A landscape with many valleys, sampled at points; each row gives a point and its height.
From any point a ball takes the steepest step (drop divided by distance) to one of its 2 nearest points. It stops when none of these is lower. Distance is the straight distance between rows; heights are no part of it.
j_882 h=28.6: [ 2.33  2.41 -3.71  2.14 -3.47 -6.57  0.32  5.40 -2.32 -1.54  2.05 -0.36
 -2.24  0.61  3.92 -0.83 -0.69  0.56 -0.31  0.39]
j_762 h=23.4: [ 0.09 -0.86  5.60  4.07  1.27  0.74  1.42  0.03  2.35 -0.51  1.42  3.32
  4.80 -2.20 -1.83 -3.96 -0.62 -2.19  0.72  0.78]
j_812 h=47.5: [-3.71 -3.48 -3.08 -5.75 -2.35 -0.47 -3.86 -3.40 -4.00 -5.10  0.33  0.20
 -4.35  2.26 -6.50  2.21  3.15 -0.45  1.99 -3.01]
j_870 h=55.1: [ 1.16 -2.58  0.52  6.91 -0.49 -5.37  2.91  2.53  4.40  5.78  3.73 -1.60
  4.24 -0.18  2.33  0.52  2.97  0.46 -2.40  6.71]
j_983 h=57.0: [-1.12  5.30  2.36 -0.25  3.12  7.78 -0.15  2.54 -3.45 -1.11 -0.46 -1.31
 -3.24 -3.68 -6.75  1.08 -0.02  0.45  1.58  0.87]
j_210 h=11.5: [-2.56 -1.11 -0.22  1.15 -1.39 -2.53  9.02 -1.33 -4.91  0.39  0.54 -3.79
  0.44 -2.55 -1.15  1.62  3.29  3.18 -1.42  3.53]
j_195 h=35.2: [-2.98 -0.12 -1.88 -4.49 -1.59  2.21 -1.74  1.95 -3.34  0.35  5.74  1.79
  1.31  2.74 -3.46  0.79  2.89  1.06 -6.13  0.45]
j_409 h=37.0: [ 1.47  2.56 -5.71  1.97  1.56 -3.27  0.62  3.05 -2.76  4.94  0.66 -2.45
  3.75 -1.77  1.96  2.59  1.17  2.71  0.52 -0.34]
j_92 h=14.6: [-2.19  1.08  1.52 -2.85 -3.99 -1.63  3.58 -2.10  2.06 -1.08  1.95  4.28
  1.64 -1.59 -2.15 -3.25 -2.46  0.10  0.84  2.69]
j_303 h=67.4: [ 1.09 -5.80 -1.36  0.72  0.87  1.96  0.86  3.67 -0.75 -0.18 -1.46  3.07
 -2.11 -2.84 -3.33  4.28 -1.92 -4.04 -2.39 -1.08]
j_604 h=32.2: [-3.86 -3.69 -1.47 -1.86 -0.02 -1.58 -1.83  0.40  0.27 -2.62  5.71  3.44
 -0.49  3.92  5.52 -2.01  0.69 -1.27  0.98 -2.17]
j_667 h=43.4: [ 8.94  1.84  2.93 -1.42  0.17  2.99 -0.03  2.54  0.22 -2.69 -1.24 -3.95
  1.74 -0.03 -0.38 -3.87 -2.22  0.86  2.04  1.77]
j_62 h=31.4: [-3.79 -1.72  2.10 -2.87 -0.54  0.28 -1.35 -1.08  0.35 -0.93  4.19  0.04
  3.24  1.05 -2.60 -1.00  3.20 -1.30 -2.42 -0.09]
j_12 h=22.9: [-1.73  5.21 -1.43 -3.37 -6.02 -1.12  0.94 -6.94 -0.74 -1.92  0.93  4.15
 -2.40  0.28 -3.23  3.81 -3.11  0.37 -0.22 -3.43]
j_509 h=34.1: [-3.02  2.36  2.91  1.13 -1.93  5.73  0.86  2.05  0.41  7.95 -1.66  0.67
 -2.59  0.25  2.04  2.30 -1.10  1.44  2.68 -2.57]
j_217 h=30.5: [-6.61  4.11 -1.44  0.61  0.14  0.43 -2.66 -5.08  2.30 -0.26 -0.40  6.04
 -0.60  0.86  1.08  1.18 -2.86 -2.56  1.04 -2.53]
j_297 h=38.5: [-2.55 -0.29 -3.60 -3.36  1.40  0.82 -3.54 -0.86 -2.75 -1.26  0.22 -0.35
 -1.94  3.31 -0.39  0.27  2.21  2.85 -5.68  1.14]
j_710 h=43.7: [ 1.90 -0.88 -4.06 -5.29 -6.00 -3.40 -1.28 -1.60 -1.02 -2.43  5.09  2.54
  1.67  3.13 -2.55  0.62  2.70 -1.53  2.62 -2.80]
j_679 h=71.9: [ 6.04 -8.04 -1.98 -5.31 -1.54 -1.04  0.02 -0.62  1.17  0.83 -1.85 -2.15
  3.08 -1.57  1.35  1.15  1.42  1.55  3.49 -1.66]
j_57 h=19.9: [-0.32 -3.59  0.06 -1.10 -1.75  1.00  3.28 -4.44 -1.26  0.52 -5.19 -3.40
 -4.33 -4.63  2.59  4.71  0.05  1.62  1.07  1.66]
j_151 h=24.7: [ 1.65  2.38 -3.78  4.11 -4.11 -3.35 -0.58  3.25 -4.67 -2.65 -0.93  1.83
 -1.40 -4.21 -1.13 -0.14 -2.11  1.36 -1.14  1.73]
j_203 h=71.0: [-3.41 -0.92 -3.51  1.69  0.80 -0.73  2.94  0.57  1.62 -1.77  0.21  0.95
 -3.39 -2.95 -4.82  4.99 -6.36  0.14  1.51 -5.72]
j_850 h=53.5: [-0.74  3.58 -3.77  1.34  5.28  1.07  2.65  4.95 -1.12  2.61  0.48  0.79
 -1.15  0.96 -2.78  2.84 -1.94 -0.63 -2.32 -2.50]
j_222 h=27.5: [-4.38 -0.88  5.93  2.45 -1.19  2.16 -2.04 -0.92  2.47  0.34  4.18  1.84
  2.95  0.68 -1.43 -5.23  2.90 -2.25 -0.68  1.44]
j_571 h=60.5: [-0.62 -5.13 -1.34  1.39 -4.21 -5.62 -2.49  1.09  4.04 -2.16  0.66 -0.56
  1.13 -0.82  1.64  1.85 -0.83  1.08 -2.18 -4.46]
j_514 h=14.1: [ 1.06  0.04  2.59  1.23 -2.04 -1.26 -0.24 -2.99 -0.38  2.54 -5.22 -3.55
 -3.26 -1.70  4.73  5.17  0.90 -1.53 -0.79  3.93]
j_489 h=43.6: [-1.57  2.51  1.09 -1.72  7.68  9.19 -3.19 -2.65  2.20  0.61  2.68  1.58
  1.11  2.95 -3.86 -0.60 -1.46 -0.58  0.30 -0.56]
j_716 h=38.4: [ 0.02  2.37  3.14 -3.70  2.49  0.40 -4.02  2.31 -0.25  2.17  2.70  1.78
  2.39  2.67  5.50 -1.78  4.25 -5.31  1.58  2.11]
j_788 h=11.8: [ 1.84 -6.01 -1.93 -2.54 -0.13 -3.31  5.92 -3.68 -2.27 -0.94 -1.75 -2.08
  0.94 -1.06 -3.26 -2.59  6.33  5.12  1.17  1.43]
j_117 h=53.3: [ 4.21 -6.02  2.50  3.53  2.54 -5.51  3.67 -5.52 -3.02 -1.59  1.35 -3.68
 -1.50  3.46  3.93  5.89  4.88 -1.90 -1.00  2.47]
j_486 h=69.8: [ 4.10 -3.40  0.73 -1.95 -2.04  4.04  0.61 -0.72  1.70 -0.53  1.40  1.71
  0.86 -2.45  0.08  1.04 -4.49  2.35 -1.01 -2.34]
j_532 h=60.8: [-0.55  5.19  3.50 -0.35 -3.44  1.61 -5.36 -1.31 -3.88 -0.89 -1.84 -1.89
  1.18  0.19 -4.44  0.32  5.12 -2.10 -4.27  1.15]
j_405 h=51.6: [-2.67  0.45 -2.97  2.22  4.79  1.05 -2.87  6.04 -2.06  1.83  1.08 -0.91
 -1.31 -1.92 -1.10  3.96  2.60 -4.39 -1.07 -2.71]
j_359 h=39.2: [ 3.02 -0.16 -5.80  0.60 -1.17 -5.53 -1.26  0.80  0.19  0.23  2.45 -0.88
  5.14 -1.41 -0.98 -0.38  1.04  4.19  2.04  0.02]
j_4 h=30.4: [ 2.22 -1.13 -1.43 -0.92  1.62  1.63  0.69 -4.95  0.64 -2.05  0.62 -0.31
  5.15 -2.43 -7.37  1.27 -2.42  2.51  1.05 -4.42]
j_964 h=41.6: [ 0.09 -1.74 -3.02 -0.73 -2.54 -6.56  2.15  1.50 -1.66 -2.82  4.27  1.90
  3.96  1.09 -2.11 -1.06  1.31  0.22  1.33 -4.10]
j_530 h=39.1: [ 3.94  6.73 -0.31 -0.97 -1.30  0.54 -5.02 -2.18  2.27  2.07 -0.98  2.50
  3.02 -0.43 -2.12 -3.08 -1.77 -1.17  1.18  2.74]
j_103 h=45.8: [ 1.07  1.18  1.23 -1.62  2.82 -0.63  1.00 -3.63  1.23 -2.22 -6.95 -4.37
  0.35 -1.30  2.85 -1.63 -1.24 -1.20  3.25  3.76]
j_348 h=32.0: [-3.72 -1.71  0.90 -3.18 -5.10 -2.24  0.05  0.41  1.02 -4.05  0.17  0.31
 -4.60  1.64  4.50  1.74 -2.57 -0.44 -4.30 -0.24]
j_323 h=21.0: [ 1.34  1.85  2.62  0.26 -2.93  1.48 -1.32 -2.18 -0.51  2.03 -5.60  0.01
  0.29 -1.73  1.30  2.57 -1.56  0.21 -4.67 -0.99]
j_432 h=34.4: [-0.27  4.34  4.06  2.69 -1.31  4.10 -0.75  1.12 -0.97  2.60 -1.02  4.05
 -0.49 -0.81 -4.61 -3.16  0.30 -0.66 -3.31  3.20]
j_672 h=32.8: [ 2.15 -0.41 -2.62 -1.84  7.41  2.15  2.14 -0.83 -2.58 -0.88 -3.52  2.34
  1.13 -0.38 -1.11 -2.46  0.51 -0.75 -2.49  2.99]
j_306 h=39.0: [-5.23  6.61 -2.50  0.92  0.42  2.21 -2.10  1.07 -0.43  3.05  4.01 -1.43
 -1.32  1.69 -2.81 -0.54  0.57  2.54  1.35 -1.09]
j_704 h=52.0: [ 3.66 -6.74 -2.24  2.42  5.32 -5.55  5.63 -2.18 -4.63 -1.84  0.69 -3.30
 -1.23  1.50  6.01  2.95  3.89 -0.93  3.46  1.05]
j_483 h=63.1: [ 3.19 -4.79 -1.25  2.51  2.15  0.23 -3.58 -1.84 -1.85 -1.74 -2.42  1.17
 -1.63 -4.78  3.32  2.56 -2.27 -1.99  4.09 -2.97]
j_468 h=42.7: [ 0.41 -4.71  0.19 -1.19 -0.08  0.84 -3.65 -1.96  1.90  0.58  2.27 -0.27
 -1.39  2.19  6.92 -0.13  1.57 -0.09 -0.99  7.31]
j_963 h=23.0: [ 0.46 -7.00 -3.63  2.21  2.91 -4.64  1.24 -5.82 -0.90 -4.74  0.15  2.39
  0.35  1.19  2.64 -5.06  2.94  3.75  1.05 -1.13]
j_903 h=41.2: [-0.40 -2.20 -0.60 -7.49 -2.00 -2.63 -3.81 -5.61  0.20 -1.72 -4.22  2.32
  0.73  1.33  3.39 -0.33  0.49 -1.73  0.04 -4.54]
j_813 h=43.8: [ 0.90  5.61  3.36  5.15 -0.17  0.96 -0.36  6.26  0.33  1.27 -1.38 -0.64
 -1.82  4.20  3.24 -4.37 -0.53 -2.77  0.91 -3.68]
j_958 h=41.5: [ 1.11  4.79  4.63 -2.82  0.12  3.68 -3.31 -3.89  2.17 -0.93 -2.02  1.10
 -1.20  2.04 -0.54 -3.49 -3.01 -1.45  1.06  1.87]
j_375 h=6.5: [-3.00  1.66  2.02  0.78 -2.59  4.46  1.19 -2.43  1.42  0.13  2.76 -1.53
  2.27 -0.15 -3.52  3.64 -3.74  6.11 -2.82 -6.14]
j_83 h=37.7: [ 0.69  1.76  6.03  3.28 -0.93  3.68  3.43  3.50  1.14  7.83 -4.41  2.95
 -2.21  2.16  4.27 -1.55 -2.88 -1.80  1.44  0.84]
j_681 h=56.6: [ 1.83 -3.32  5.18  7.84 -0.54 -4.16  1.09 -2.46  2.08 -0.64 -2.23 -4.75
  2.58 -0.55  4.01  2.35  2.74 -1.46 -1.19  2.10]
j_987 h=36.4: [-5.54  3.08 -3.52 -1.63  0.37  1.03 -3.55 -2.29  1.54  4.89  1.44  0.73
 -1.35 -0.97 -0.66 -1.49 -0.44  1.11  1.97  3.44]
j_889 h=46.3: [-0.60  4.54  2.41  3.48 -0.36  1.68 -0.62  4.39 -1.84  1.89  2.85  4.04
 -1.63  3.04  4.34  0.30 -0.75 -4.15 -1.97 -4.93]
j_475 h=29.0: [ 0.01 -1.15 -1.22 -2.32  2.39 -0.08  4.51  3.30 -1.12 -3.04  2.01 -2.76
 -0.29 -1.80 -3.50 -3.77 -2.13  1.27  1.85  1.55]
j_770 h=46.6: [-7.39  1.11 -1.35  1.62  0.61  3.39 -0.85  2.90  4.55  7.74  1.99  1.48
 -1.86  7.19 -3.89  0.94 -3.27  0.69  1.11 -3.34]
j_692 h=44.9: [-1.96 -0.29  0.56 -0.50  4.77  7.91 -2.25  2.97  1.30  4.65  2.29 -0.26
 -0.68  4.19 -1.37  0.86 -1.04  0.22 -1.74 -0.35]
j_819 h=47.4: [ 0.44  0.39  2.62  3.95  3.28 -4.70  4.45 -3.84  0.59 -1.61 -6.90 -5.35
 -2.06 -3.63  3.06  0.99  0.62 -0.45  3.23  3.54]
j_131 h=50.7: [ 3.65 -6.57 -4.07 -1.01  0.60 -5.98  8.82  1.74 -2.67 -1.15 -0.78  0.06
 -1.85  0.07  2.24  0.57  2.78  0.85  2.95  1.07]
j_349 h=26.4: [-2.57 -3.55 -2.54  1.23  2.32  0.10 -2.01  0.67  4.30  3.46 -3.23  2.23
  2.11 -5.58 -4.80 -1.61 -0.37 -2.37  0.49  3.72]
j_320 h=21.1: [-3.37 -2.84  0.68 -0.73 -0.86 -1.84  2.99  1.29 -0.50 -0.57 -3.77 -3.26
 -2.11 -5.96 -1.70  2.54 -0.21  0.15  1.14 -1.39]
j_159 h=37.2: [-0.29  7.11  2.49  1.11 -1.13 -1.34 -0.24  3.47 -1.55 -4.88  4.27 -2.10
 -1.27  1.79 -6.19 -2.25 -0.36 -3.14  1.40 -1.24]
j_730 h=53.4: [ 3.26 -3.20 -1.25  5.34  2.46  0.86  0.45  2.66  2.61  7.47 -0.17 -0.94
  4.23  1.04  2.20  0.88  1.41  0.28 -4.72  3.43]
j_398 h=33.5: [-2.13  1.06  1.69 -3.02  1.69  2.25  0.54  3.55 -0.92 -4.30  2.51 -4.97
 -1.51  0.05 -4.78 -0.31  0.87 -2.27  2.53 -2.02]
j_215 h=43.5: [-1.13  0.77 -1.35 -5.36  2.66 -1.69 -5.02 -6.91 -0.61 -3.67 -5.33  3.19
 -0.25  2.95 -1.51 -1.25  1.57 -2.32  0.89 -1.95]
j_508 h=15.7: [ 1.02  0.41  1.34 -0.80 -0.87 -3.78  4.89  4.60 -3.25 -1.11 -1.85 -0.93
  1.59 -2.63  2.80  2.17  3.15 -5.18  0.35 -0.13]
j_237 h=65.2: [ 1.51 -4.38 -4.46 -5.11  3.79 -0.63  1.76  1.26 -2.28 -3.10 -2.26  3.14
 -3.64 -0.34  2.63  0.08 -3.45 -0.69  1.88 -2.26]
j_542 h=59.0: [-2.37 -4.16  2.52  3.03 -7.56 -5.94  0.68 -0.45  2.07 -3.49  1.44 -1.10
  2.02 -2.03  2.32 -0.93  0.46  0.00 -0.24  0.06]
j_484 h=26.5: [ 1.31 -0.09 -0.20 -4.61  3.65 -0.76  1.73 -5.37 -0.03 -1.42 -3.18  3.43
  4.71 -1.97 -2.35  2.00 -1.70 -0.45  3.01 -4.91]
j_282 h=58.1: [ 2.46 -2.15  6.37  3.81 -0.44 -0.14 -1.61  0.26 -1.52  0.57 -0.57 -2.09
  3.62 -1.29  2.80  2.06  4.18 -0.96 -2.17 -1.62]
j_218 h=27.8: [ 0.49 -5.49 -2.62 -0.70  2.10 -2.89  2.34 -1.41 -1.25 -6.65  3.31  4.08
 -1.53  3.60  4.94 -2.95  0.27  1.46  0.56 -4.17]
j_457 h=32.3: [-1.75  4.69 -3.61  4.27 -3.07 -3.08  0.73  7.13  0.32  1.22  3.77  3.03
 -3.04 -0.14  0.72 -2.38 -4.12 -1.79  1.50 -1.22]
j_879 h=41.8: [-3.50 -1.04 -0.28  0.13  0.12  1.65 -2.81 -1.34 -1.99 -4.65  6.02 -0.31
 -2.16  5.10  1.65 -2.68  1.74  2.53 -4.81  2.38]
j_660 h=56.5: [ 2.29 -1.05 -1.68  5.02 -1.64 -8.42  2.36 -1.35  3.09  0.74  0.82 -2.35
  2.06 -0.08  1.19 -1.46  0.68  3.46 -0.70  7.02]
j_317 h=35.7: [ 1.72 -0.27 -1.22 -0.64  8.72  2.12  0.33  2.14  0.04  0.05  0.14 -1.75
  2.74  0.43 -1.51 -3.72  1.33 -0.87  1.50  8.35]
j_520 h=64.1: [ 4.58 -1.79 -2.97 -0.31  0.90  1.85 -0.13 -0.04 -3.26 -3.90 -1.09  1.39
 -4.60 -1.74  1.32  1.86 -4.99  1.05  5.50 -1.58]
j_797 h=17.6: [ 1.36 -7.24 -3.38 -1.77  1.40 -3.51  1.81 -5.68  0.23  0.02 -0.99  1.65
  1.64  2.27 -1.85 -5.80  6.78  2.39  3.89  1.34]
j_465 h=49.8: [ 0.72  0.48 -2.25  2.92  0.66  1.24 -5.23  6.48 -1.18  4.47  2.21  0.93
  2.01  0.69 -2.37  1.43  3.87 -2.72 -1.57  1.43]
j_71 h=45.4: [ 8.64  2.83  0.80 -4.29 -2.85  2.74  1.07  1.28 -1.62 -1.10  1.83 -2.51
 -1.83 -1.92 -1.26  0.09 -3.21  2.95  4.27  3.08]
j_245 h=60.2: [-0.02  0.09  2.30  2.41  1.28  6.48 -1.89  0.96 -2.41  0.76  0.19 -6.22
 -1.76 -1.60 -1.53  0.30  2.05  1.76 -0.14  5.45]
j_444 h=35.9: [-0.66 -2.82 -1.71 -5.20 -3.82 -4.27  2.36 -0.62  1.09 -2.15 -3.88  0.77
 -3.28  0.41  1.29 -0.46  0.18 -2.18 -0.66  2.89]
j_639 h=40.0: [-2.37  3.14  2.33  0.06  7.28  4.80 -5.21 -2.72  4.28 -2.02 -0.52 -2.50
  2.14  2.18 -1.86 -5.72 -1.40  1.95  1.15  0.47]
j_929 h=24.3: [-1.24 -0.39  0.00 -0.97  2.57 -1.96  6.38  2.34  2.51  0.81  1.28 -2.61
  3.60  0.04 -1.25 -3.11  0.92  2.93 -1.34  2.66]
j_794 h=48.9: [ 5.93 -5.49 -2.80 -5.74 -2.22 -3.31  7.58 -1.23 -3.84  0.30  0.88 -3.31
 -0.65  1.87  3.71  0.42  3.98  5.39  3.75 -1.45]
j_290 h=40.8: [ 3.64  1.25  2.30  3.56  0.79  1.23  0.92  3.72  2.85  3.09 -2.65 -0.43
 -0.87  3.59  5.89 -1.87 -2.88 -0.31 -0.53  0.99]
j_93 h=19.7: [-2.82  4.27 -0.08 -1.54 -0.41 -4.54  6.49  0.52  3.95 -0.22  2.35  1.28
  2.99  1.00 -0.80 -5.52  0.89  1.29 -0.90  5.75]
j_574 h=29.8: [ 1.53 -2.99 -0.91 -2.83  7.46 -0.83  1.90 -3.16  0.33  0.66 -6.73  4.39
  2.67 -3.14 -1.33  0.00 -0.18 -1.24 -0.83 -1.23]
j_227 h=30.6: [-2.89  1.68  2.80 -3.25 -1.31  2.90  0.91  0.94  0.59  8.36  0.82  0.05
  2.00  0.67  5.40  1.06  0.17  0.99  1.11  0.37]
j_785 h=47.1: [ 7.13  0.09 -1.90 -4.31 -3.83 -2.76  5.30  0.15 -2.66 -0.97  0.55 -1.45
 -1.12 -0.83  2.21 -0.69  0.80  4.21  3.02  3.22]
j_59 h=37.9: [-4.08  3.11  5.91  2.31  0.50  6.45  2.24  0.75 -2.67  3.05  2.84  0.09
 -2.36  0.33  4.45  2.97  0.45  1.63 -0.76 -1.68]
j_45 h=16.5: [-2.83  4.52 -0.13 -1.49 -4.08  1.51  0.85 -6.20  1.31  1.62 -1.38  1.44
  1.12 -0.07 -1.36  6.19 -3.56  3.28 -2.02 -7.12]
j_635 h=10.2: [-4.02  0.59 -1.18  2.05 -0.96 -2.73  5.30  3.24 -3.88 -0.94 -0.04 -8.20
 -1.74  0.86 -0.41  2.19  3.96  3.06 -4.70  2.87]
j_663 h=61.9: [ 2.10 -4.78 -3.88  5.28 -2.14 -3.75 -4.07  1.38 -0.58 -1.36  1.21  2.48
  0.93 -3.33  2.36  2.28 -1.13 -0.64  0.87 -2.66]
j_736 h=20.0: [ 1.90  5.92 -4.21  4.31 -2.33 -3.25 -2.25 -2.27 -2.94 -2.76  0.24  1.32
  0.29 -1.03 -2.21 -1.36 -3.08  3.88 -2.05 -1.77]
j_129 h=68.6: [ 2.80 -3.55 -0.37 -2.79 -2.15  3.93  1.05  2.33 -0.33 -0.22  3.62  1.07
 -2.33 -1.76 -4.99  6.21 -3.76 -1.18  0.79 -2.79]
j_674 h=30.2: [ 2.46  5.22 -0.26  2.05  1.01 -3.02 -0.61  0.65  0.76 -2.57 -6.34  1.86
  0.57 -2.67 -2.20 -0.57 -3.83 -2.28 -1.42 -2.38]
j_837 h=36.3: [ 0.52 -1.03  2.63 -0.25  5.33  0.31 -3.51 -1.75  5.93 -2.77 -0.68 -4.74
  4.70  2.15  2.15 -5.72  0.95  1.96  0.47 -0.13]
j_784 h=26.9: [-1.99  4.50 -1.23 -0.97 -0.37  1.12  0.72 -6.93 -2.18 -2.33  1.77  7.81
 -1.53 -0.36  0.63  3.57 -3.61 -1.89  2.21 -3.59]
j_2 h=30.7: [-2.38 -0.07  2.17  5.73  1.01  2.93  0.00  3.13  2.51  4.26 -2.45  3.30
 -1.45 -3.14 -3.77 -0.41 -1.46 -2.96 -1.91  2.93]
j_666 h=38.6: [-0.78 -3.58 -2.93 -6.44 -1.99 -5.33 -0.33 -3.33  3.36 -0.69 -3.37  2.68
 -0.70  1.34  4.28 -3.47  0.71  1.12  2.77 -0.01]
j_260 h=28.7: [ 2.96  2.55 -3.38  2.07 -0.81 -2.85 -0.31  5.97 -0.66 -2.71 -4.89  2.09
 -4.83 -1.25 -2.15 -0.06 -1.80 -3.64 -2.31  0.38]
j_351 h=26.3: [ 6.16  3.47  1.06 -2.23 -0.52  1.02  0.22 -2.40 -3.09 -1.83 -5.40  1.14
  1.44 -0.95 -2.13  0.96 -2.12 -0.05 -2.35 -3.78]
j_24 h=45.7: [-6.09 -1.64 -2.85 -5.32  0.88 -0.66 -3.45 -5.24  0.81 -4.54 -2.32 -0.69
 -1.25  1.68 -4.75 -0.16 -0.22  0.88  0.19 -2.43]
j_559 h=66.2: [ 1.83 -2.97 -2.33 -2.08  3.32 -0.17 -2.49  1.11  0.87 -3.40 -3.36  4.65
 -1.94 -0.05 -2.99  0.99 -4.03 -5.15  1.05 -2.91]
j_630 h=3.5: [ 0.27 -3.11 -1.47 -2.58 -0.20 -2.57  5.82  0.53 -5.30 -0.56 -1.72  0.59
  2.02 -1.59 -3.35  1.85  3.91  2.16 -2.69 -0.26]
j_990 h=13.3: [ 0.17  4.70 -5.35  3.83 -1.15 -3.03 -4.48  0.20 -0.14  0.29 -3.18 -2.08
 -1.22 -0.68  2.81  1.51 -2.13  3.41 -0.89 -1.93]
j_650 h=41.9: [-4.11  3.13  0.00 -1.01 -0.21  3.30 -3.91  3.34  0.51  3.54 -0.11 -4.23
 -1.58  3.11 -0.73  1.15  1.04 -0.34 -1.65 -0.50]
j_81 h=19.0: [ 1.45  0.99  1.52 -0.86 -0.25 -0.87  2.12 -0.92  2.92  0.16  3.62  6.89
  3.75 -1.63 -3.23 -0.76 -3.51 -3.24  1.89 -0.54]
j_868 h=48.2: [ 2.51  1.50  1.51  3.86 -0.29  2.32 -2.69  8.46 -0.42  6.03  2.82  4.34
  0.81  0.64  1.71  1.19  1.66 -5.03  0.00 -1.62]
j_654 h=51.7: [ 3.47 -1.39 -3.71  4.00  3.58  4.36 -3.73  2.07 -2.18  4.54  1.61  1.13
  2.92  0.53  0.55  1.90  2.23  2.21 -4.10  3.69]
j_63 h=41.4: [-5.97  4.54  4.02  4.84 -2.59  4.27  1.90  2.00 -0.63  3.70  4.97  0.37
 -2.45  4.66  1.64  1.84  0.17  2.18  1.13 -6.81]
j_583 h=33.6: [-3.85  3.57 -0.97 -2.23 -4.44  2.44 -5.68 -3.77  2.47  1.32  1.43  4.18
 -1.50 -1.53 -2.50  1.38 -1.41 -2.52  2.78  1.37]
j_300 h=21.4: [-2.91 -1.74  1.07  1.36  1.76 -2.19 -1.46  1.90  3.22 -2.54 -4.72 -1.46
 -0.29 -2.81 -5.30 -4.35 -1.33 -2.78  0.10  2.25]
j_516 h=43.9: [ 0.57  3.52  1.01 -3.24  0.82  0.62 -1.36 -0.75 -0.70 -2.42 -5.27 -0.25
 -4.59  0.25  3.11 -3.62 -0.58 -2.48  1.58  2.80]
j_953 h=40.2: [ 5.88 -0.34  2.80  0.86  2.16  0.35 -1.59  2.82  4.14 -1.84 -0.39 -4.92
  5.27  1.32  2.90 -4.74 -2.56  2.57 -0.20 -2.20]
j_27 h=35.8: [-2.73  2.07 -0.32 -0.60  1.51  2.05 -5.21  1.61  0.62  1.67  6.43  2.50
 -1.84  4.63  4.09 -0.71  0.11 -3.46  2.89  0.13]
j_602 h=34.2: [-1.41 -0.69 -1.17  0.62  0.21  1.15  1.03  0.24 -1.12  3.88  1.80 -2.00
  0.51 -2.76  4.69  2.00  2.40  3.03  1.03  2.59]
j_291 h=58.6: [ 0.85  1.21 -0.87  0.38  2.52  6.13 -4.26  0.81 -6.62 -3.38  1.76 -2.29
 -2.80 -1.81 -5.14  0.75  2.19  1.36 -0.81  2.39]
j_992 h=69.7: [ 0.04 -2.89 -1.66 -1.44 -1.65  1.52  0.39  2.67  2.62 -0.52  2.39 -3.21
 -0.68 -2.53 -3.31  5.12 -3.25  0.38  3.09 -7.43]
j_740 h=45.2: [-0.55 -2.61 -1.65 -0.22  2.35  2.92 -4.75 -2.92  1.57 -2.46  2.86 -2.89
 -2.24  2.44  4.50 -3.96 -1.05  4.41 -0.67  3.42]
j_940 h=59.5: [ 2.39  3.77  6.43  4.43 -2.85  3.14 -5.32 -2.44 -2.63  0.84 -0.43 -2.15
  1.72 -1.96  1.45  0.49  5.86 -0.75 -1.53  0.06]
j_657 h=22.8: [ 4.13  3.84  3.87 -2.97  0.22  0.86  0.45 -3.59  1.85  1.50 -0.37  4.98
  5.21 -2.13 -0.15 -0.12 -1.01 -2.49  2.32 -4.40]
j_87 h=44.0: [-6.63  3.73  1.50  4.88 -4.16  3.42 -2.43  1.38  2.59  6.90  6.62  0.02
 -1.57  6.59 -0.64  1.47 -0.88  0.87  4.15 -3.50]
j_370 h=9.8: [-2.82 -1.66  1.64 -0.78  0.71 -2.47  2.41  2.38 -2.10 -2.46 -1.74 -5.98
 -1.32  1.17  3.16  2.14  4.56 -2.93 -1.83  1.79]
j_972 h=14.5: [-2.29  1.31 -2.09  1.32 -0.74 -3.04  1.34  2.22  1.49 -3.61 -5.92 -4.58
 -4.78 -4.78 -4.76 -0.92 -0.82  1.19  0.22  0.95]
j_957 h=26.1: [-4.87 -1.47  1.72 -1.40 -2.59  0.43  3.75 -0.74  2.01 -2.93 -0.14 -2.08
 -2.45  0.58  0.73 -0.25 -3.59  3.88 -2.42 -2.54]
j_818 h=55.3: [ 1.28  3.30  0.55  1.07  5.44  5.41  3.46  4.79 -5.38 -0.68 -0.72 -0.25
 -2.90 -2.58 -1.30  1.04 -1.51 -1.80 -0.79 -1.67]
j_339 h=18.0: [-1.68  0.21  3.02  3.85  0.44  3.60  3.75 -2.75  1.81 -1.76 -0.77 -0.80
 -0.11  0.31 -0.34  0.11 -3.29  5.17 -5.49 -2.41]
j_408 h=54.9: [ 2.42 -4.31  4.43  6.16  1.14 -3.04  2.34 -3.30  0.48 -3.38  3.45 -4.85
  0.41  4.57  7.76  1.62  4.03 -0.70 -2.53  1.73]
j_106 h=40.5: [ 1.12 -0.63 -0.78 -4.04  0.53 -1.85 -4.07 -0.20  3.04  2.73 -0.83  2.60
  2.53  2.84  5.84 -2.80  1.15 -2.16 -1.96  3.14]
j_111 h=26.7: [-1.22  2.75  1.28 -4.43  2.27  3.77 -1.10 -1.97  1.95  4.52 -1.08  3.96
  2.82  0.30  2.91  2.40 -0.18 -0.49  1.41 -1.78]
j_928 h=37.1: [ 5.80  8.00  4.06  1.18  0.61  2.18 -2.12  1.61  0.13  2.93 -1.44  4.58
  3.28 -0.37 -3.55 -2.37 -1.31 -3.49 -1.69  1.71]
j_32 h=31.9: [-3.99  0.18  6.40  3.05  0.87  0.39 -3.48 -1.82  3.51 -0.52 -1.85 -3.62
  2.67  1.18  1.96 -4.40  1.97 -1.18 -0.68  1.61]
j_734 h=70.9: [ 5.08 -6.09  1.75 -3.74 -2.76  2.58  2.93 -0.22  1.63  2.31 -2.06 -2.20
  1.15 -3.46  1.73  2.47 -2.78  2.13 -1.07  1.95]
j_706 h=57.7: [-1.76 -3.33  1.93  1.82 -4.88 -6.55 -0.47 -3.00  3.22  0.07  0.65 -1.94
  1.97 -0.46  3.00 -2.66  2.37  1.08 -2.12  6.73]
j_947 h=61.6: [ 0.68 -0.81  3.43  1.73 -2.27  5.88  0.69  1.66  2.18  4.75 -1.46 -3.68
 -1.75 -2.54  0.11 -0.68  1.08  0.12 -2.86  5.88]
j_135 h=35.1: [ 1.35  4.05 -0.17  0.83 -3.74 -0.36  0.57  8.15  1.00 -0.51  3.79  1.69
 -2.27  0.88 -4.95 -1.46 -4.01 -2.60  0.50 -0.55]
j_760 h=45.5: [-1.28 -5.05 -5.69 -4.42 -6.57 -3.11 -3.92 -4.98 -0.39 -0.96  3.58  1.08
 -1.70  1.06 -5.32  1.46  2.94  0.10  4.08 -2.32]

Where does a ball stop that starts at each point below?
j_282 => j_837
j_571 => j_92
j_692 => j_375
j_760 => j_92
j_291 => j_92
j_516 => j_972
j_468 => j_630
j_813 => j_92
j_215 => j_375

Call two points neighbours if one is among the 2 nearest of the other. Go from one point of each pair to the other, from neighbour to neighbour, staying as low as possible. Name the highest point that can't be avoided.
j_92, j_375 => j_692
j_990, j_972 => j_674
j_370, j_630 => j_210
j_514, j_972 => j_320
